The views of a scene show one set of named points, each view turned or mirrored, shifted and resized as a whole, with a little noise and some points left out.
In the rows, zero is written as 128.

Scene 1
View 1
k812: [121 124 115 118 123 137 144 138 125 123 125 122 106 120 124  93 155 118
 113 131]
k625: [127 122 133 116 128 141 147 133 101 137 119 140 123 131 125 102 135 138
 116 108]
k799: [126 108 147 116 122 136 138 126 100 136 110 145 135 127 122 119 133 144
 126  98]
k617: [106 129 124 120 106 130 162 140 122 102 126 116 119 112 118  85 152 116
 124 123]
k51: [141 115 102 117 136 141 109 135 135 141 121 120  88 120 127 111 170 117
 102 149]
k644: [124 133  91 119 126 138 139 146 141 120 133 107  84 119 127  81 173 103
 102 158]
k231: [119 108 126 118 111 125 125 131 138 114 116 115 110 105 116 112 164 118
 123 133]
k321: [103 118 152 119 102 127 164 130 104 107 115 134 146 115 118 101 131 136
 139  94]
k851: [115 133 113 120 120 140 157 140 119 120 129 123 109 124 125  81 151 118
 112 126]
k855: [144 131 103 117 150 153 132 139 109 159 126 137  93 142 134  94 150 128
  92 131]
k156: [133 117 108 117 128 138 122 136 133 131 123 118  94 116 126 104 167 116
 107 143]
k265: [128 101 145 114 119 131 121 124 113 132 107 138 128 116 120 131 143 141
 127 108]
k745: [128 103 153 114 121 132 127 125 102 135 106 144 134 121 119 127 134 146
 128  97]
View 2
k265: [ 90 137 132  89 145 102 148 154 150 153  90 127 162  94 117  95 123 128
 137 157]
k799: [116 125 139 114 148 103 162 152 163 163  94 102 166  85 144  85 107 123
 129 158]
k617: [ 86 150 123 154 144 124 145 145 157  87  76  96 120  94 161 139  95 167
 151 155]
k644: [103 135 138 141 161 141 108 121 124  37  77 149 108 126 154 178  93 159
 148 157]
k625: [130 120 147 131 158 111 148 139 155 129  90 112 152  96 159 109  92 126
 128 160]
k321: [ 89 147 123 144 136 107 172 158 176 144  83  70 144  74 160  96 103 150
 143 156]
k812: [107 134 136 133 155 125 129 134 140  84  82 127 129 108 153 144  96 147
 140 158]
k231: [ 73 148 126 109 146 120 127 144 140  94  82 134 128 108 126 138 117 156
 151 154]
k156: [106 129 142 112 160 130 114 128 125  75  83 158 129 122 135 152 107 142
 142 158]
k851: [118 131 137 159 155 125 142 134 152  89  79 103 129  99 173 138  83 148
 139 160]
k745: [113 126 140 101 150 102 157 152 158 162  93 115 166  91 134  87 114 121
 129 158]
k855: [151 106 158 130 174 129 121 116 129  86  91 147 141 120 160 145  85 122
 126 165]
k51: [115 121 149  99 166 128 106 124 116  73  88 174 134 129 129 158 110 135
 139 157]
View 3
k625: [127 124 136 121  76 134 140 104 115 132 125 155 122 121 116 124 125 133
 113 100]
k321: [148 102 135 130  84 147 108  93  86 138 118 163 141 128 119 160 103 134
 108 122]
k265: [154 120 114 104  88 135 149 118 130 130 122 162 143  95 127 139 116 141
 115 119]
k855: [103 155 142 120  88 110 177 124 142 120 136 137  97 124 104  93 145 124
 123  91]
k617: [129 120 151 140 124 122 127 111  90 119 128 138 120 140 103 153 105 117
 116 128]
k745: [153 115 114 106  70 144 142 108 124 135 118 168 144  98 132 139 119 144
 111 111]
k851: [113 128 156 137 105 122 135 107  99 125 130 139 110 144 100 131 120 119
 115 110]
k799: [148 110 119 110  62 148 131 103 115 139 119 170 140 106 129 139 118 144
 109 109]
k812: [124 133 146 127 122 116 151 122 114 115 133 135 114 129 102 131 118 119
 119 118]
k231: [148 127 130 119 138 115 153 131 122 108 130 139 130 113 109 149 106 123
 120 137]
k156: [127 144 138 118 134 105 170 138 135 106 135 131 114 115 103 122 122 121
 123 121]
k644: [110 146 162 140 160  93 161 135 113  98 140 113  94 144  87 128 118 103
 125 128]
View 4
k745: [106 150 126 107 137 173  82  79 160 159 101 162 131 151 199  97 161 114
 106 171]
k625: [112 116 134 133 138 132  98 101 163 143 133 167 133 144 172  84 152 128
 134 158]
k617: [101 122 118 119 140 108 101 110 165 143 107 127 157 126 155  97  80 146
 124 123]
k851: [111 104 130 135 140 100 106 114 165 137 132 144 151 131 150  88 106 145
 144 132]
k51: [142 107 140 128 107 162 104  84 185 119 146 156 126  91 107 124 142 195
 131 130]
k265: [116 141 130 108 126 180  85  75 166 150 111 163 127 133 178 109 160 136
 109 163]
k644: [133  94 133 134 115 117 112 107 180 116 143 132 144  85  96 115  89 198
 141 105]
k799: [105 137 129 116 141 154  87  87 158 157 110 168 131 158 202  89 162 108
 119 172]
k855: [139  88 151 155 122 130 109 101 178 118 173 176 118 118 124  92 168 171
 155 145]
k231: [118 134 122 106 120 160  93  87 174 137 107 134 143 104 142 125 106 167
 112 127]
k321: [ 87 141 114 108 151 126  89 102 153 163  92 141 152 158 203  85 108 107
 117 154]
View 5
k156: [135 113 118 108 128  94  99 154  96 161 131 128 129  87 139 143  96 112
 125 127]
k617: [121  92  84 112 118 162 158 126  93 118 137 118 141 114 125 139 121  82
 160 136]
k745: [194 110 107 103 109 114 107 134 160 104 149 107 167 152 133 160  92 119
  94 179]
k799: [191 106 107  93 111 127 114 128 167  93 152 107 161 158 139 165 100 109
 102 180]
k851: [131  89 103  81 135 140 129 138 126 115 136 127 115 106 150 165 124  85
 152 138]
k644: [ 99 104 113 105 137 107 114 155  74 170 123 137 103  61 141 142 112  93
 157 109]
k625: [165 101 111  79 126 122 110 138 153 105 142 119 132 128 152 168 109 101
 118 161]
k51: [136 120 125 109 130  77  83 163  93 174 128 130 122  77 140 144  90 118
 117 127]
k265: [183 115 109 113 106 109 106 138 140 119 146 108 168 141 127 152  91 121
  96 169]
k321: [166  95  85  98 112 167 151 116 147  80 154 107 163 156 130 155 116  91
 135 168]
k855: [145 104 134  68 147  80  73 160 140 145 128 136  94  84 169 176 103 108
 120 134]
k812: [134 102 109  98 131 121 118 142 110 134 135 127 127 100 141 153 109  97
 139 133]
k231: [134 115 101 133 112 119 127 143  78 153 135 122 155  99 116 127  98 109
 132 134]

In a view up to two points have been moved. Name them for each view, in the order of its rows, or write none.
view 1 => k799, k851
view 2 => k265, k855
view 3 => k644
view 4 => k745
view 5 => k617, k231
